Points on a hilly landscape, in no order, each with its height.
A climber steps from a point to the highest of its 2 nearest points, and stops where none of them is higher. Distance is the straight distance between rows; heights are no part of it.
K927 height 0.41: [ 35  37  15 -44   1 -26   2  10 -65   9  30 -47  51  -1  58 -46   2 -10
 -23  31  42]
K862 height 4.49: [ 26 -25   6 -19 -20 -26  -1  32  -5  13 -27   1  -7 -28 -20   2  60  72
   5 -45 -11]
K737 height 6.64: [-41 -20   8   4  28  18 -27  14  14  47   8  -6 -37  -4  16  18  -4  19
  25 -58 -40]
K626 height 5.79: [ 19 -28  62  39 -72  13  45   2  11  15 -16   7 -47  -2 -21  52   2  18
   4 -30 -24]
K145 height 5.46: [  1  44  11  -2 -17   1   1  -6 -63  25  32  -9   5  31  14   9 -16 -28
  30   2 -11]
K18 height 5.47: [-42  12 -70 -16  -2 -24 -18  -9 -27  13 -27 -10  54   0 -13 -22 -13 -26
 -31  13 -31]
K459 height 2.81: [ 40  15  -3  -6  19 -38  -4  -2 -48  29  10  37   7  43   5  30  45  42
 -11  14  20]
K111 height 2.93: [ -3 -41  15 -19  27   2 -45   6  32 -27  -1  23  -2 -21 -51 -31  40  52
   9  -6  11]
K304 height 5.74: [ 18  39 -49  22  30 -18  -2  -9 -25 -60 -42  10  52  12   9 -27 -35 -31
   1  32  11]
K484 height 4.19: [ 48 -34  28   9 -14 -29  25  76  36   7 -25 -16 -42 -25  13   2  32  36
   2 -71  -3]
K146 height 6.54: [  7 -14  26  28  38 -24   2  19  -9  58  13  40 -22  44 -14  61 -10 -18
  15 -14 -42]
K315 height 3.44: [ 25  13  13 -16 -14   5   6  16  35  10  17  27 -11  31 -45  46  75  61
  17 -15  23]
K815 height 4.31: [ 89 -12 -39  37  38 -46  19  -6  37  -5  -9  27  31  12   4  25  12 -36
   2   7   7]
K103 height 4.03: [  7 -52  -8  -9   5   5  15  15  21 -20   7 -50  87 -41  12 -41   6   2
 -58  48  34]
K958 height 2.25: [-11 -14 -70  16 -17  39  16 -17  56 -17 -33 -11  60 -16 -37   1  12  12
   1  -4 -26]
K266 height 5.72: [-30  -3  -6 -41   6 -16 -50  10  23  58  26 -14 -57  -9   0  -8  37   3
   7 -53 -20]
K274 height 0.83: [-57  23  29  -3 -21  35 -32  38 -12 -22  19 -19 -13  32 -55  -6 -27   0
  37  -3   5]
K268 height 4.43: [ 42   1 -58 -14   9 -37  -9   4  63 -14  -6  -1  22  16 -22  17  40 -19
 -21  -2  26]
K255 height 0.44: [ 12  25 -10 -15  36 -17  -7  42 -16   4  16 -51  38   8  56 -34 -12   0
 -10   8  31]
K759 height 5.18: [ 58   3  27  45  15 -26  -7 -22  50  14  23  58 -58   7 -18  46 -21 -60
  28 -20 -21]
K431 height 4.85: [  8 -43  22  17  48 -31  33  10  82  -3 -15  20 -59   6  53  10 -23 -39
 -57  -1  32]
K920 height 5.25: [ -9   5  64  46 -13  23  51   0   0  23  23  -5 -57  34  61  57 -43  -2
  -2  -9   7]
K480 height 6.76: [ 19  21 -10  -4  40 -44 -35 -28 -13 -30 -33  71 -35  -7 -13  -2  44  27
 -15   9  25]
K680 height 5.13: [  8 -25   2 -34  16 -34 -53 -15  -2  43  22  22 -39  -9 -19 -17  37  -1
  -2 -15 -17]
K928 height 3.31: [  2  12  -4   7 -53 -21  37  -4 -65 -30 -26  41  13  43 -61  14  -9  -1
 -16  55   6]
K102 height 3.01: [-24  -7  37  21 -36  13  35  -3 -61 -35 -31  30 -10  19  -2  15 -19  33
 -28  29  15]
K818 height 6.29: [  9 -19   9  56  -8  46  52 -41  -1  34  54   5   0  12  17  47 -52 -73
  41  18 -17]
K955 height 6.02: [ 60 -21  18  27   4 -22  26  -5   0  44  -3  28 -12   2  13  49  13   5
  14 -24 -25]
K678 height 5.60: [ 17  46  -5 -13  43  29 -38 -51 -20 -21  51  34  32  10 -14 -15  11  -3
  65  29  15]
K861 height 5.22: [-19 -10 -55 -20  22 -28 -26 -18 -54  21 -34 -11  17 -26  51 -33 -12 -15
 -46  -4 -26]
K302 height 2.36: [-24 -11 -60  15  20  31 -11 -38  27  -6 -29  27  37 -10 -26  24  26  30
  11 -26 -35]
K813 height 4.37: [-50   0  21  -1  18  20 -42 -29 -37 -42 -18   6 -32 -39   2 -46 -33 -13
   8   3  -8]
K343 height 4.62: [  8   4 -49 -48 -14 -18 -25  16  29   9  12 -16  22  -5 -21  -6  59   4
 -34  -6  22]
K476 height 2.72: [ 15   2  -9   3  56 -61  13  13 -20  39 -16  54 -14  49  34  43  36  17
 -54  12   8]
K696 height 5.59: [ 50 -37  35  36  32  -9  22   8  67  28   4  25 -48   0   4  34 -15 -22
  12 -33  -5]
K715 height 4.20: [-20 -40 -14 -21 -25  46  16 -32  28 -19   0 -30  35 -42  22 -25   8  15
 -39  17   9]
K191 height 6.23: [ -4 -69  23  10 -59   9  40  13   1  25 -27  -3 -30 -30   8  20  -5  26
 -27 -21 -32]
K405 height 4.99: [-14  18 -19 -52 -47 -27 -14   9 -13 -11 -19 -13 -18 -25 -10 -28  49  30
 -43  -6  19]
K908 height 2.11: [-21  47 -47  -4 -40  53  25  -4  34 -50 -16 -29  69  17 -29  11   2  10
  18  -6  12]
K348 height 5.51: [  9  36 -31  36  11  -5  31 -23 -62 -28 -33  22  55  12  22   9 -37 -27
  -4  31 -16]
K467 height 2.56: [-23 -17 -25 -15  24  14 -40 -25  38 -16 -16  29   4 -30 -40  -7  39  32
  25 -26 -21]
K143 height 5.54: [ 12  -5  28   8  44 -21  -2  29  17 -40 -21  14 -29  18  24  -1   9  38
 -20  -4  38]
K787 height 4.94: [-39  19 -15  -8  17 -10 -42 -16 -64  -7 -28  -6  -1 -32  38 -55 -44 -19
  -5  -2 -33]
K657 height 1.15: [-62  45  39  -9 -43  84 -18  28 -13 -22   8 -45   3 -10 -53   4 -19  50
  52 -34 -11]
K301 height 5.08: [ -1 -27  -2 -15  45 -41  -3  31  55  -4  -9   7 -31   6  43   6  22  -7
 -61 -15  45]
K903 height 0.52: [ -7  40  31   4  36   4 -23  43  20 -28  40 -35 -29  29  30 -19 -40 -37
  30   4  38]
K324 height 3.88: [ 21 -44  24  -5  -5  -2  15  28 -20 -38   1 -34  52 -19 -12 -62 -28  -9
 -31  58  25]
K784 height 3.02: [ 33  31  30 -17   4 -36  16   3   0  34  32  41 -58  55  -6  47  65  38
  -5   5  33]
K418 height 1.67: [-52  62 -19   2 -17  36 -16 -13  16 -37 -23   9 -11   7 -24  29  22  42
  39 -43  -7]
K321 height 0.63: [-32  22  38   8  38   0 -51  45 -10 -32  26 -19 -21  38 -21 -20 -27 -12
  36   3  22]
K768 height 4.91: [ -1   2  57  29  11  -7  28 -14   9   7  13  38 -81  41  37  49 -38 -34
  -6   8  14]
K444 height 5.56: [  5  -2  22  25  14  14  34  22  13  31  11 -40 -12   4  69  26 -32  -5
  -3 -29 -12]
K216 height 1.91: [-45  73 -36 -19 -41  44  10  -1  10 -49 -25 -16  11  29 -23   9  14  24
   7   2  16]
K925 height 5.82: [-29 -20 -55 -11 -38   0 -20 -33 -23   2 -41   9  28 -36 -37 -34 -14 -34
 -11  19 -55]
K10 height 5.26: [ 20  27   8  30 -29 -12  24  -8 -67   9  -6   4  -7  16  34  21 -53 -38
  11  12 -31]
K580 height 6.63: [  1 -29  29  56 -15  49  57 -31  44  14  15 -10 -45 -29  29  17 -66 -57
  27  18 -16]
K796 height 4.74: [ 12  11  46  39  24 -16 -27 -29  21  -8  31  55 -72  27 -24  30 -31 -49
  27   8   2]
K239 height 5.39: [ -7 -18  34  45 -49  26  75  10  46  17 -16  -5 -49  24  11  69 -23  -4
 -16 -23  -8]
K992 height 4.67: [-12 -26  -9 -11  46 -24 -52 -21 -30  30  24  33 -18   7 -31 -15  12 -14
  14  24 -24]
K748 height 6.08: [ 39  24 -10  19  -1   2  26   0  16 -40   9  -5  33  12   9 -12 -18 -27
  23  34  34]
K314 height 7.10: [-13 -12  -1   9 -43  55  26 -48  32   2  14 -28 -21 -55  18 -20 -42 -38
  14   6 -13]
K566 height 5.89: [-14 -20   2  12  10  46   1  -3   1  50  15 -46  22 -27  40  11 -28  13
  26 -46 -48]
K610 height 0.47: [ 18  33 -13 -10  49 -26 -26  36  31 -13  24 -42  -3  16  65 -26 -11 -34
   4 -10  41]
K532 height 4.41: [-33 -16 -28  -6  25  28  14 -26  45 -20 -10 -11  13 -15  58  -5   6   5
 -39   8  33]
K562 height 0.37: [ 39  36  -3 -47  33 -60 -18   5 -85   9  21  -8  20   8  32 -35  22  -3
 -23  56  39]
K244 height 1.44: [-52  58  18   2 -35  53  -7  11 -26  -9 -23   0  -6  -1 -40  30  13  79
  50 -41 -10]
K64 height 3.84: [-12  32  10 -16 -39  12  21  -6 -38   1  17  15  25  58 -40  24  25  31
  10  51  18]
K101 height 6.52: [-30 -87 -10  25 -48  17  43  -1  -1  37 -42 -10  10 -23 -21  16 -16   9
 -37  -1 -55]
K838 height 4.73: [-16  38   0  -8  40   1 -57 -50 -33  11  36  42 -16  11 -18   2   7   5
  50   4  -8]
K519 height 6.20: [-33 -43 -35  15 -45  -1   2 -18  14  11 -59   0  -9 -37 -28   2 -25 -26
 -26 -21 -70]
K306 height 6.46: [-14  28  -3 -41 -72  47   8 -28  -2 -20  14 -52  11 -51  19 -59 -42 -35
  -3   5   0]
K428 height 5.48: [-11 -40 -62 -22 -51 -43  -4 -28  16   2 -38 -27  24 -53  -6 -34  13 -52
 -77   9  -5]
K695 height 4.26: [-17 -37 -21 -36  25  15 -34  15 -10  32  21 -26  79 -27 -28 -46  21  19
   8   7 -20]
K615 height 3.67: [ 34 -20  21 -32 -34 -15   0  34 -31 -12   4 -46  69 -33 -49 -76  -8 -18
   3  36  10]
K940 height 3.58: [-24 -45  48   9  38  15 -46   2  -3 -27   1  24 -32 -26 -23 -41  -9  23
  27   1  -3]
K14 height 5.96: [ 10  19  25  14 -32  32  34 -24  -6  41  70 -20 -20  19  33  28 -28 -57
  35   5 -16]
K771 height 4.80: [ -2   4   5 -34  -2  20 -12  -4 -31  41  41 -30  41  13 -19 -10  19  15
  30   6 -10]
K337 height 3.92: [ 11  -9  -7 -43  23 -13 -34  41 -39  -4  12 -30  88 -17 -43 -70  -6   4
  12  25   2]
K297 height 5.34: [-17 -30 -34 -29 -52 -35 -15  13   2 -12 -36 -28  -9 -54  -6 -37   7 -14
 -58 -14  -6]
K823 height 4.63: [-18 -45   6  29  59  23  47  -2  76   0  -5  -2  -7  -7  68  13 -24  -5
 -29   4  31]
K546 height 3.98: [ 23  29  17 -25 -35   8   4  53  -7  17   9 -11  -1   4 -66   5  69  90
  34 -30   2]
K703 height 6.50: [ 47  60  -4   7  15  -5   6 -23   0 -30  48  10  25  37   3   4   1 -11
  43  22  32]
K919 height 6.06: [ 27  26  -4   2  19 -39 -10  12 -14 -55 -42  26  -8   4  18 -14  26  32
 -19  13  40]

For each start below, name the point where the climber stops.
K103 => K480
K274 => K101
K10 => K703
K297 => K101
K476 => K862
K459 => K862

Call two points neighbours if one is among the 2 nearest of the other. Go from one point of each pair to the other, from neighbour to neighbour, staying as high as possible. Name the lowest point that can't be avoided.
K314, K737 => K992
K146, K737 => K796
K862, K480 => K484
K480, K314 => K715
K703, K314 => K10
K101, K737 => K920
